Each scene shows the same named points in several views. A view is turned or mirrored, shifted and resized as a whole, has a little noise and may leave points out.
In the rows, 128 means zero.

Scene 1
View 1
q_451: [127 120 105 150 145 114 128 134 130 116 129 108 141 143 126 121 134 103
 131 135 109 128 120 118 105 132 154 110 110 121 125 148]
q_461: [139 101 122 127 129 123 115 129 119 139 143 142 140 142 127 134 150 138
 135 129 117 126 151  99 132 103 155 124 115 124 132 135]
q_849: [138 106 119 128 128 124 119 129 119 139 135 139 139 145 126 135 152 134
 135 123 119 125 149  98 132  98 153 125 115 126 137 130]
q_828: [131 123 113 132 116 124 137 125 120 145 108 132 138 149 122 139 155 125
 134 100 125 125 146  96 134  82 151 127 115 134 150 112]
q_864: [135 125 111 135 122 118 137 132 123 139 111 122 143 144 128 138 144 118
 135 113 118 130 134 102 128  99 148 121 111 136 144 127]
q_991: [172 101 130 100 121 107 119 133 122 158 164 146 154 112 141 152 124 148
 144 162 113 143 153  92 151 140 150 127 116 140 122 159]
q_694: [150 113 115 128 139 106 125 135 128 133 150 121 150 123 135 135 121 121
 137 157 108 138 129 111 124 150 151 115 112 131 119 162]
q_491: [143 139 104 140 127 107 148 145 126 134 105 101 149 134 139 144 122 102
 135 130 107 142 110 111 125 122 143 114 106 147 139 149]
q_697: [164 110 125 109 118 113 123 140 116 157 140 140 151 127 143 156 132 141
 141 142 110 141 145  93 152 111 145 128 112 147 136 147]
q_953: [140 144 106 124 109 103 161 113 139 152 103 116 147 123 119 139 127 107
 138 113 134 136 137 100 131 131 152 121 119 140 143 124]
q_152: [144 141 103 138 127 103 150 140 131 134 110 101 149 130 136 142 118 100
 136 134 111 143 112 113 123 134 144 112 109 144 135 150]
q_418: [148 133 109 130 122 106 145 137 128 142 114 112 149 129 135 146 125 113
 138 130 113 141 124 106 131 124 145 118 111 145 139 144]
q_897: [137 108 113 141 139 122 116 144 117 125 133 124 142 149 135 134 143 122
 132 134 104 129 130 110 122 104 149 118 108 129 132 146]
q_552: [140 119 112 134 129 116 131 135 124 135 124 121 143 141 131 138 138 119
 135 127 113 133 131 104 127 111 149 118 111 134 136 139]
View 2
q_897: [142 113 120 121 139 138 134 141 142 149 129 116 142 118  81 119 102 122
 178 123 118 149 125 135 112 146 137 131 124 124 112 100]
q_991: [111 136 122 161 137 111 103 143  94 147  89 111 135 120 129 146 133  63
 193 153 120 128  79 131 101 107 163 172 138 102 147  77]
q_953: [133  94 143 114 106 114 108 115 131 129 135 137  96 129  64 146 132 116
 157 130 123 115  54 177 113 110 132  97 141 135 146  83]
q_694: [134 128 149 157 118 124  97 148 127 139 119 123 128 100  97 126 111 100
 183 131 134 110 106 141 130 140 146 153 129 113 117 100]
q_451: [150 112 147 131 118 139 116 137 158 140 145 131 133 106  67 116 103 136
 170 114 128 119 123 151 134 155 131 126 124 131 101 112]
q_849: [127 112 110 113 146 132 143 119 141 155 125 118 147 141  85 133 126 112
 174 129 102 152 102 142 100 125 140 135 127 130 131  91]
q_491: [155  96 137 117 110 128 108 159 119 127 131 123  93  96  67 123  90 124
 172 126 140 135  97 153 117 143 126  91 137 116 119  88]
q_697: [122 117 109 133 142 119 120 145  99 145 101 109 126 122 109 141 120  82
 187 146 118 151  85 133  94 114 150 137 137 108 145  74]
q_152: [153  99 146 126 105 126 100 155 122 123 133 127  92  94  69 125  94 124
 170 125 140 122  92 157 125 142 128  96 139 116 119  93]
q_461: [125 117 111 121 148 133 140 120 140 158 121 115 153 139  91 133 127 106
 177 129 103 148 106 138 101 125 144 146 124 129 129  94]
q_418: [143 101 132 122 116 123 109 147 118 130 126 123 100 108  77 130 105 113
 173 131 132 133  86 154 112 132 132 104 138 119 130  86]
q_828: [134  89 102  87 141 132 150 111 142 149 133 121 128 149  65 139 125 124
 162 126 101 165  85 155  89 117 127  97 131 139 140  83]
q_864: [141  95 117 101 130 130 135 127 137 143 133 122 121 129  68 131 112 125
 167 125 114 151  94 152 102 129 127 101 131 130 129  89]
View 3
q_897: [125 139 147 107 115 145 127 110 165 128 144 103 159 142 130 145 124 132
 147 132 136 107 131 122 130 148 174 154 126 120 154 139]
q_828: [108 164 159  83 161 113 122 102 158 121 148  94 131 149 123 138 100 123
 171 131 145 104 117  74 102 183 190 174 153 103 169 137]
q_694: [136 125 139 149  80 139 123 107 141 124 115 103 156 133 118 156 108 134
 129 139 150 115 129 120 127 134 148 122 129 131 105 143]
q_864: [118 162 155  93 137 129 126 112 149 123 138 106 141 142 127 148  95 126
 162 127 148 109 117  84 115 172 178 157 136 109 157 135]
q_697: [118 134 145 114  99 111 115  91 135 146 143  95 143 126 109 138 123 119
 156 114 157 104 136 103 112 174 161 165 169 119  90 178]
q_461: [113 126 149 117 127 116 119  88 170 127 148  75 149 150 113 131 134 131
 150 143 133 104 131 114 112 153 177 172 159 115 144 153]
q_418: [128 162 148 108 107 135 126 118 126 128 123 122 142 128 126 159  82 124
 154 118 161 112 121  86 119 169 161 137 129 119 120 142]
q_451: [134 144 147 125 110 158 131 123 158 108 120 112 158 146 135 160  96 139
 135 148 137 118 120 112 134 132 168 123 102 124 162 113]
q_152: [137 168 147 109  98 151 131 129 123 124 113 136 147 125 135 169  72 125
 149 119 163 116 117  88 129 161 157 120 109 122 126 130]
q_953: [121 174 154 114 133 112 123 110 121 108 109 112 125 139 118 162  53 125
 159 134 166 118 106  51  97 176 164 129 142 110 132 126]
q_552: [124 150 149 107 120 134 124 111 149 125 134 105 147 138 124 149 104 128
 152 128 147 110 124  98 120 160 170 148 134 117 142 139]
View 4
q_152: [135 112 126 124 127 124 147 132 110 140 153 139 133 109 135 147 155 154
 139 104 127 138 164 110 118 126 120 147 138 111 111 142]
q_897: [133 119 131 153 138 118 145 156 123 154 121 134 113 107 136 134 132 165
 134 113 120 115 121 139 117 107 117 150 112 134 119 122]
q_849: [129 130 116 176 143 139 142 154 130 138 110 131 108 114 143 129 128 175
 160 120 125 113 117 139 124  94 123 145 120 134 117 105]
q_864: [129 116 116 161 126 140 136 135 122 146 128 130 120 117 140 131 129 169
 154 110 127 126 140 114 124 104 134 150 129 134 107 114]
q_991: [135 166 137 172 176 140 173 166 132  91 118 138 116 108 151 145 168 163
 173 117 132 109 137 152 140 102  73 144 122  87 122 128]
q_694: [134 135 129 131 158 115 161 163 115 122 132 147 120 100 141 150 170 154
 143 122 124 125 140 156 114 121  91 138 127  96 132 142]
q_828: [128 119 107 182 125 154 130 132 129 146 118 125 114 122 143 123 116 176
 167 114 126 122 133 110 127  91 146 149 130 143 102  98]
q_451: [133 105 115 123 131 109 138 152 109 158 132 144 117 104 132 141 146 159
 128 122 119 132 133 145  99 120 127 138 129 127 129 134]
q_953: [127 118  95 148 126 158 138 124 113 123 141 136 128 117 143 139 151 166
 174 118 132 144 166 107 119 111 138 136 158 112 109 122]
q_552: [131 121 122 154 135 131 144 145 122 142 128 135 119 111 139 135 138 165
 148 111 124 123 136 127 122 107 121 147 125 125 113 122]
q_491: [136 112 133 131 125 124 146 131 113 144 152 137 132 111 134 143 148 154
 136  98 127 134 162 104 122 123 121 151 131 117 105 139]
q_697: [134 152 141 179 157 143 162 152 135 110 123 129 119 114 148 138 147 164
 166 103 131 109 139 126 145  99  91 154 117 106 107 119]

In a view up to two points have been moved. Name them for each view, in the order of its rows, or write none.
view 1 -> none
view 2 -> q_991, q_953
view 3 -> q_461
view 4 -> q_694

Scene 2
View 1
q_943: [116 129 174 132 119 112  93 111 117 120 161 157 150 116 116 113 121 126
  93  85 149 174 126 164 132 146 116 159  95 125 118 120]
q_665: [132 114 152 125 127 118 121 118 130 121 148 124 125 137 123 124 147 121
 111 115 139 130 123 132 141 147 116 132 117 116 148 106]
q_103: [158 136 204 136  96 100  98  61 152 160 174 111 128 122  93 114 135 147
 100  92 143 163 129 128 145 173 117 161 139  83 159  93]
q_622: [102 120 135 133 125 126  99 142 103 112 150 173 146 113 127 118 130 115
 101  97 144 156 132 164 120 112 101 142  81 137 106 124]
q_469: [120 113 154 139  89 143  62 109 113 157 171 153 107 126 113 134 159 135
  91 107 125 163 140 148 127 142 108 147 105 102 132 101]
q_77: [108 103 138 127 113 145  83 136 103 123 155 155 117 134 131 136 159 119
  95 112 129 149 130 153 130 140 114 135  91 123 127 114]
q_303: [122 119 129 128 133 118 129 134 120 115 142 146 137 123 124 117 141 114
 116 113 143 127 129 138 126 114  98 127 103 129 128 115]
q_89: [111 140 158 139 118 108  98 117 113 125 160 179 163  95 112 102 111 123
  98  79 155 174 135 168 114 112  98 159  89 130 101 124]
q_208: [119 125 170 122 143 100 127 120 124  94 147 140 160 126 126 111 118 117
 103  92 156 153 111 157 144 152 123 147  99 134 126 126]
q_354: [155 124 161 137 100 117 110  87 145 162 160 110 109 132 101 123 156 137
 114 117 131 132 138 110 137 144 102 137 140  87 163  87]
q_597: [118 122 139 126 141 111 134 136 119 102 141 148 151 121 127 113 128 110
 113 105 151 135 122 147 130 120 106 132  98 136 122 122]
q_187: [117 121 139 127 138 114 128 137 117 104 143 150 149 121 128 114 129 111
 111 105 150 139 125 151 129 123 106 134  96 134 120 123]
q_866: [138 124 128 140 106 125 113 116 129 155 152 138 119 116 108 119 153 128
 118 119 133 125 145 119 118 107  84 128 121 104 140  96]
q_846: [135 123 130 140 106 125 112 115 127 152 154 141 119 115 109 120 152 125
 115 117 135 130 144 123 120 107  86 130 118 105 139  97]
q_946: [129 120 126 132 121 122 124 129 125 131 145 142 128 121 119 119 148 117
 117 118 138 124 138 128 122 110  92 126 112 118 134 106]
View 2
q_77: [114 165 122 122 166 107 147 110 135 119 114 147 138 103  89 126 136 125
 110 143 105 143 108 101 128 115 128 114 140 125 136  96]
q_622: [ 90 156 123 108 153 137 132 115 156 133 110  90 131  97  71 126 140 116
 135 126  89 136 107  67 115 128 125 118 119 119 123  91]
q_303: [104 124 117 107 148 135 130 116 141 137 117 105 126 124 132 125 151 104
 125 146  89 124 118 102 109 114 119 123 152 123 116 108]
q_943: [ 89 129 153 137 132 124 142 118 130 126 116  78 151  90  73 126 117 129
 125 141 105 160 108  87 152 157 109 100 107 151 122  91]
q_354: [116 102 145 164 172  92 174  93 108 106 121 145 157 132 174 121 125 122
  91 179 116 145 127 156 157 131  89 125 175 188 111 102]
q_946: [105 124 116 117 166 126 142 105 145 128 113 118 132 131 145 124 152 105
 121 152  90 125 120 109 113 111 112 133 162 139 109 104]
q_597: [ 96 118 127 104 130 145 120 127 139 142 120  85 124 118 118 124 147 105
 132 143  85 129 117  96 114 123 121 110 138 116 118 111]
q_103: [ 99  84 180 189 146  89 174 100  92 102 127 110 175 111 143 120 100 136
  94 180 128 171 122 153 193 172  76 103 141 213 112  96]
q_846: [106 127 121 135 188 115 163  89 146 119 106 124 144 128 149 124 142 109
 111 153  95 127 118 114 124 117 102 145 167 164 103  90]
q_208: [ 93 104 150 120 101 139 116 139 115 141 130  73 133 106 101 124 130 117
 131 148  97 150 120 104 139 149 116  83 116 123 128 115]
q_469: [112 168 137 153 187  87 175  90 129 101 110 155 159  96  86 126 119 137
  98 148 118 155 106 109 153 132 108 125 138 167 129  82]
q_665: [113 112 135 130 137 114 137 122 111 125 128 130 136 123 143 122 137 118
 108 164 106 141 123 135 139 124 114 103 155 136 127 116]
q_187: [ 96 121 128 106 130 141 121 126 140 142 119  87 125 117 110 124 147 109
 133 140  87 130 115  93 115 124 122 108 134 117 119 109]
View 3
q_303: [125 136 135 136 135 137 126 141 132 143 108 142 119 143 136 114 105 128
 116 127 133 137 137 128 111 124 138 150 130 125 125 165]
q_103: [ 76 107 138 106 125 128 115 130 124 141  76 158 136  98 129 152  86 114
 135 162 114 165 121 142  83 113 214 120  83  86 132 129]
q_77: [103 122 143 139 144 130 118 148 124 152 121 163 123 135  96 133 120 130
 100 137 134 111 142 121 102 117 126 137 122 110 124 141]
q_622: [115 128 136 152 152 116 120 166 140 138 132 159 116 161 119 114 112 121
 110 135 139 119 138 124 117 129 137 131 122 115 141 172]
q_208: [100 133 128 134 128 118 116 148 136 144 118 142 131 141 151 137  87 123
 119 130 129 135 148 137 129 139 154 105 121 118 154 158]
q_846: [121 125 142 130 142 144 128 136 128 139  91 154 115 127 117 110 112 124
 120 144 131 148 119 127  84 108 161 171 115 112 109 157]
q_946: [126 133 139 131 137 143 127 137 128 143  99 146 118 134 129 111 109 128
 117 131 132 142 129 128  98 116 144 162 127 122 115 162]
q_89: [107 122 135 152 157 104 115 174 147 128 127 166 113 163 129 113 101 110
 124 146 138 136 130 129 115 130 171 120 105 103 154 182]
q_597: [121 138 132 140 135 129 123 146 136 143 116 140 121 148 145 118  98 127
 118 125 134 135 143 132 121 132 138 134 131 126 137 170]
q_943: [ 92 119 135 140 144 108 113 160 139 140 121 163 125 144 124 135  99 115
 120 146 131 132 137 132 114 129 169 108 104 101 152 158]
q_866: [126 125 140 126 140 149 129 133 127 138  83 150 115 123 123 109 109 123
 123 143 130 155 117 128  81 106 166 176 116 114 106 159]
q_354: [102 118 141 107 126 150 124 118 118 147  71 149 129  97 122 135 100 124
 126 150 118 159 120 136  76 105 182 157 104 104 106 132]
q_187: [118 135 132 140 136 128 124 149 136 142 118 142 122 149 141 119  99 127
 115 126 134 132 143 130 121 133 139 133 129 125 140 168]
View 4
q_665: [122 143  93 114  98 118 117 130 133 142 101 109 133 123 138 167 129 133
 111 134 127 138 136 154 130 108  84 120 110 161 114  95]
q_846: [ 96 141  96 115 113 139 119 136 134 147  93 110 110 130 140 135 138 146
 126 135 124 136 118 145 132  94  75 149 144 150 122 103]
q_354: [102 142  84 132  77 134 108 141 153 139  84 104 117 147 137 163 141 161
 124 152 114 166 133 157 131  92  74 130 139 175 133  79]
q_946: [103 145  98 103 120 130 120 130 126 149  96 109 116 119 143 146 135 133
 120 127 129 122 119 146 133 101  80 144 128 143 111 108]
q_208: [157 124 113 108 106 113 140 122 120 132  94 110 160 114 138 164 103 116
 115 123 148 132 153 138 142 122 101 130  91 153 107 113]
q_303: [116 143 104  99 124 126 125 127 120 147  98 109 125 112 142 150 127 123
 116 121 136 116 124 144 135 107  87 143 117 139 105 114]
q_187: [133 131 112  96 130 122 137 123 114 143 104 114 139 107 141 141 116 116
 115 115 145 115 133 136 137 116  93 142 108 139 104 121]
q_89: [152 106 130 111 127 139 155 125 113 130  92 121 150 125 137 106 101 127
 132 123 152 140 142 115 146 115  99 161 128 146 122 131]
q_866: [ 91 146  94 113 112 141 113 137 139 146  83 106 107 134 141 143 143 150
 130 139 123 138 116 147 133  92  74 154 147 150 124 100]
q_469: [122 116  99 133 105 135 135 131 130 138 126 137 125 133 133  98 134 152
 113 142 120 158 131 140 121 105  72 116 145 178 135  91]
q_77: [127 128  99 115 120 122 134 124 115 145 137 134 129 110 137 115 131 129
 101 127 126 129 127 145 120 113  78 107 121 163 116 102]
q_103: [137 119  98 148  60 133 124 138 156 122  71 108 147 162 131 158 117 163
 133 161 124 194 159 145 140 100  86 129 132 194 145  79]
q_597: [131 138 110  96 123 121 132 123 115 142  95 107 140 109 141 156 117 117
 116 118 143 115 132 140 139 113  93 143 106 137 103 119]
View 5
q_943: [122 104 132 133 122 128 168 115 121 115 125 130 125 139 166 149 130 135
 146 140 120 120 128 157 132 125 142 108  96 142 130 137]
q_946: [130 112 140 131 150 146 119 132 150 131 100 128 142 151 129 126 127 112
 118 100 146 133 132 123 124 144 147  96 108 145 164 136]
q_597: [124 111 148 119 161 158 143 125 137 115 114 138 116 146 132 134 122 131
 132 100 134 125 124 126 130 130 149  99  98 139 156 119]
q_866: [144 108 128 159 143 136 100 150 159 138  95 114 146 159 127 131 127  92
 125 116 153 139 145 128 121 158 136  79 119 147 162 166]
q_303: [127 111 144 126 156 151 128 129 146 123 106 133 131 148 128 129 124 118
 120  96 142 130 130 122 125 138 148  97 104 143 161 126]
q_208: [131 117 146 122 156 150 175 128 118 101 128 138 105 137 153 143 123 130
 150 113 118 116 122 152 137 126 142 105  94 143 144 118]
q_622: [102  99 140 115 126 136 142 100 134 128 111 137 140 142 145 136 129 150
 117 116 135 124 123 126 120 121 153 117  95 134 143 119]
q_469: [140 117 110 150 104 100 132 129 140 144 105 107 181 145 173 129 146  99
 118 126 136 134 139 155 120 153 140 108 110 153 143 160]
q_354: [176 126 117 171 145 124 127 172 147 130 107 103 148 153 153 133 135  66
 143 119 138 136 146 160 133 171 125  76 122 162 159 177]
q_665: [155 131 135 137 160 140 147 151 138 117 113 121 135 142 151 127 133  93
 136  94 128 127 131 149 135 150 139  95 109 154 161 135]
q_77: [128 123 126 118 124 119 148 116 137 137 107 123 171 138 165 119 146 115
 106  96 130 126 125 141 124 141 150 121  99 148 151 124]
q_846: [140 109 127 153 138 133 106 141 154 138  97 116 150 154 132 130 131  98
 123 116 152 140 142 130 120 155 140  85 117 146 159 160]
q_89: [101  83 137 134 113 134 147 101 125 121 120 135 117 145 146 154 122 158
 142 153 132 122 131 140 122 114 145 104  98 130 127 142]

In a view up to two points have been moved. Name them for each view, in the order of its rows, or write none.
view 1 -> q_866
view 2 -> q_77
view 3 -> none
view 4 -> q_187
view 5 -> q_946, q_469

Scene 3
View 1
q_511: [129 144  77 105 115 152 131 150 114 131 148 130 153 109 135 142 117 176
 126 127 179  98 130 126  76 132 119 104 122 123 137  81]
q_178: [135 134  91  97 127 145 129 148 122 131 146 128 144 123 136 126 122 162
 131 136 167  97 118 126  86 141 114 100 114 137 127 108]
q_388: [136 143  88 105 126 140 127 134 117 136 132 115 123 128 153 129 136 157
 133 122 148  99 125 113  89 138 100 113 122 139 128 120]
q_934: [132 165  92  95 122 141 120 165 122 134 126  93 135 119 136 141  86 128
 126 122 159  93 135  99  92 147  94  85 140 136 130 109]
q_980: [154 140 142 103 135 145 119 114 113 160 119 132 111 139 144  87 182 138
 140 120 100 144 116 131 103 133 121 139  99 152 127 172]
q_316: [140 179 112 113 113 152 115 129  99 158 110 108 120 117 144 127 146 138
 128  95 115 134 147 110  94 125 110 136 130 126 144 127]
q_907: [139 172 111  99 128 138 114 145 115 149 107  86 108 133 149 126 113 114
 131 109 121 111 135  94 101 145  86 108 138 145 128 144]
q_757: [146 132  99 106 138 128 128 104 119 139 119 109  89 150 179 115 175 151
 142 115 113 106 111 106  99 140  85 134 111 159 113 166]
q_406: [131 150  68 109 118 143 130 134 112 129 133 111 128 120 158 146 131 169
 130 115 159  92 131 108  82 134  96 114 128 130 132 102]
q_686: [132 159  82 109 116 146 127 140 111 137 130 110 130 117 149 141 126 157
 126 111 151 103 137 111  84 134 103 114 130 128 136 104]
q_978: [141 152 113 103 126 146 121 134 112 147 126 118 126 126 142 117 141 143
 133 118 131 120 126 119  93 136 113 119 118 139 132 133]
q_556: [150 129 119  94 149 124 124 116 129 142 115 104  88 157 167 101 160 128
 143 126 109 108 103 104 107 151  83 118 110 168 106 185]
q_281: [146 133 115 102 135 138 125 118 119 146 127 126 111 140 154 104 168 150
 139 126 121 119 113 123  97 137 108 128 105 151 121 156]
View 2
q_178: [151 117 117 129 156 115 126 111 140 115 110 118  94  99 144 105 114 136
 137 177 153 134 134 144 102 122 165 120 108 120 166 110]
q_316: [143 121 119  99 121 118 137 121 142 119 135 122 132 115 115 134 118 143
 163 137 120 142 111 129  97 101 136 117 115  89 136 111]
q_757: [178 125 106 128 127 132 136 156 125 110 128 141 124  98 138 108  97 150
 128 140 151 155 129 134  89  84 156  77 151  91 118 126]
q_511: [140 109 109 125 146 104 134  93 148 120 110 110  95 102 142 107 123 122
 158 182 148 126 136 148  92 127 167 126  92 117 180 110]
q_281: [161 129 116 126 141 123 130 135 127 110 122 137 111  99 134 110 102 156
 127 137 149 159 131 139 112  88 146  98 133 100 128 123]
q_406: [157 109 103 124 130 113 140 116 144 120 119 117 113 103 143 109 115 121
 158 176 146 126 129 140  74 119 170 105 113 103 162 111]
q_388: [158 116 112 123 138 122 133 124 141 115 121 122 110 102 140 112 110 134
 144 165 146 136 128 139  90 113 162 106 120 107 151 113]
q_978: [149 125 123 114 141 121 129 125 137 114 124 125 114 106 129 120 110 148
 141 149 139 145 122 135 107 105 147 116 119 105 141 112]
q_556: [183 133 122 123 143 146 126 169 125 104 128 142 122  97 139 113  88 161
 108 144 152 158 124 126  99  90 154  86 158 101 111 119]
q_980: [152 138 127 118 141 123 127 136 122 108 128 142 115 104 119 118 103 172
 124 112 139 172 125 137 132  74 128 103 133  96 115 126]
q_686: [150 111 111 115 132 116 136 115 146 119 123 116 116 107 136 117 116 128
 158 171 138 126 125 136  83 118 161 115 110 104 159 110]
q_907: [166 122 131  96 136 142 126 150 144 115 137 122 135 111 126 134 104 145
 138 165 127 130 104 116  85 120 153 116 134 106 134  98]
View 3
q_178: [110  64 156 135 126 127 130  98 155 143 139 143 141 142 113  99 107 174
 141 117 111 123 124 135 148 116  85 127 136 106 122 150]
q_511: [119  56 158 130 137 113 121  93 169 118 137 144 136 143 108  90 113 186
 138 119 104 131 117 116 156 118  79 139 138 112 120 162]
q_757: [150 115 149 143 116 140 121 108 151 202 139 107 142 119 110 128 114 132
 114 130 132 110 108 149 103  94 122 110 130 107 120 140]
q_934: [125  57 130 133 105 105 145  74 149 131 154 147 165 115 124 104 116 178
 141  87 107 127  94 144 138 128  84 125 145 124 120 146]
q_316: [157 109 135 119 126  93 123  93 157 149 143 119 131 139 125 130 123 159
 119 122  95 125  96 149 110 113 107 146 132 158 128 139]
q_686: [139  74 146 132 127 106 123  89 164 136 142 133 143 128 114 103 119 174
 127 115 109 128 101 125 132 115  92 134 138 124 121 155]
q_281: [130 111 153 134 122 137 124 112 147 187 138 119 131 144 115 128 109 142
 125 132 117 114 124 158 116 101 112 123 127 116 128 133]
q_978: [131  96 144 127 123 117 129 100 150 161 142 129 134 143 120 122 114 159
 129 121 104 121 114 153 123 113 102 133 130 132 127 138]
q_388: [135  80 151 137 126 122 121  97 161 153 138 126 141 128 110 106 116 163
 126 122 116 122 110 127 131 108  99 126 135 111 120 153]
q_980: [135 137 148 123 123 131 125 122 140 202 136 113 116 162 123 149 110 133
 121 144 107 112 127 181 102 100 122 133 118 139 136 120]
q_907: [143  92 123 131 101 105 143  80 142 162 155 128 161 113 129 129 120 155
 129  94 109 122  88 160 108 121 104 122 138 137 124 134]
q_556: [133 114 141 145 102 145 138 107 136 215 147 114 152 120 117 135 110 128
 124 117 132 107 111 172 100  99 121 100 129 105 126 127]
View 4
q_388: [125 124 121 123 120 115 120 131 119 137 125 120 140 109 113 132 125 116
 114 161 104 108 125 124 124 107 139 143 137 129 123 117]
q_757: [125 119 120  88 135 109 119 122 139 140 132 127 146  97 137 131 122 109
 106 141  88  83 113 123 105  95 149 121 148 123 144 126]
q_178: [125 124 118 133 102 114 116 141 106 130 132 115 134 110 107 137 118 118
 112 167 112 121 132 126 125 112 140 150 123 136 122 113]
q_980: [124 121 120  87 143 109 129 116 101 131 120 108 140  90 150 142 105 129
 105 130  72  93 122 134  97 118 147 127 121 120 162 126]
q_316: [119 127 132 120 161 119 137 108 106 145  92 113 146 111 118 127 124 131
 124 145  80  98 118 132 126 121 126 144 139 115 121 123]
q_281: [126 122 118  98 127 110 122 125 115 134 130 116 139  96 136 137 113 121
 106 144  88  97 123 128 105 109 148 130 130 125 148 123]
q_934: [109 115 112 139 132 117 102 138 109 128 121 125 144 116 101 133 111 108
 131 168 108 121 127 131 147 120 117 153 145 136  99 108]
q_406: [126 130 127 134 116 117 124 131 125 144 121 122 141 116 100 127 135 117
 115 169 111 109 123 119 129 102 137 148 140 128 111 117]
q_978: [120 122 120 116 133 114 122 125 104 133 117 114 139 104 123 136 114 124
 115 150  90 107 125 132 119 117 136 143 129 127 130 120]
q_511: [129 133 127 151  99 119 127 137 105 137 121 112 134 117  93 132 132 126
 114 177 118 125 133 123 131 113 137 159 120 133 111 112]
q_907: [107 110 115 114 159 113 107 125 116 130 114 125 149 108 121 132 107 110
 130 148  88 102 117 134 136 119 119 140 153 127 114 115]
q_556: [116 107 108  79 140 104 103 128 133 129 142 128 147  91 146 137 105 102
 110 136  85  87 115 129 108 103 144 118 151 127 147 123]

In a view up to two points have been moved. Name them for each view, in the order of its rows, or write none.
view 1 -> none
view 2 -> none
view 3 -> q_388, q_980
view 4 -> q_316
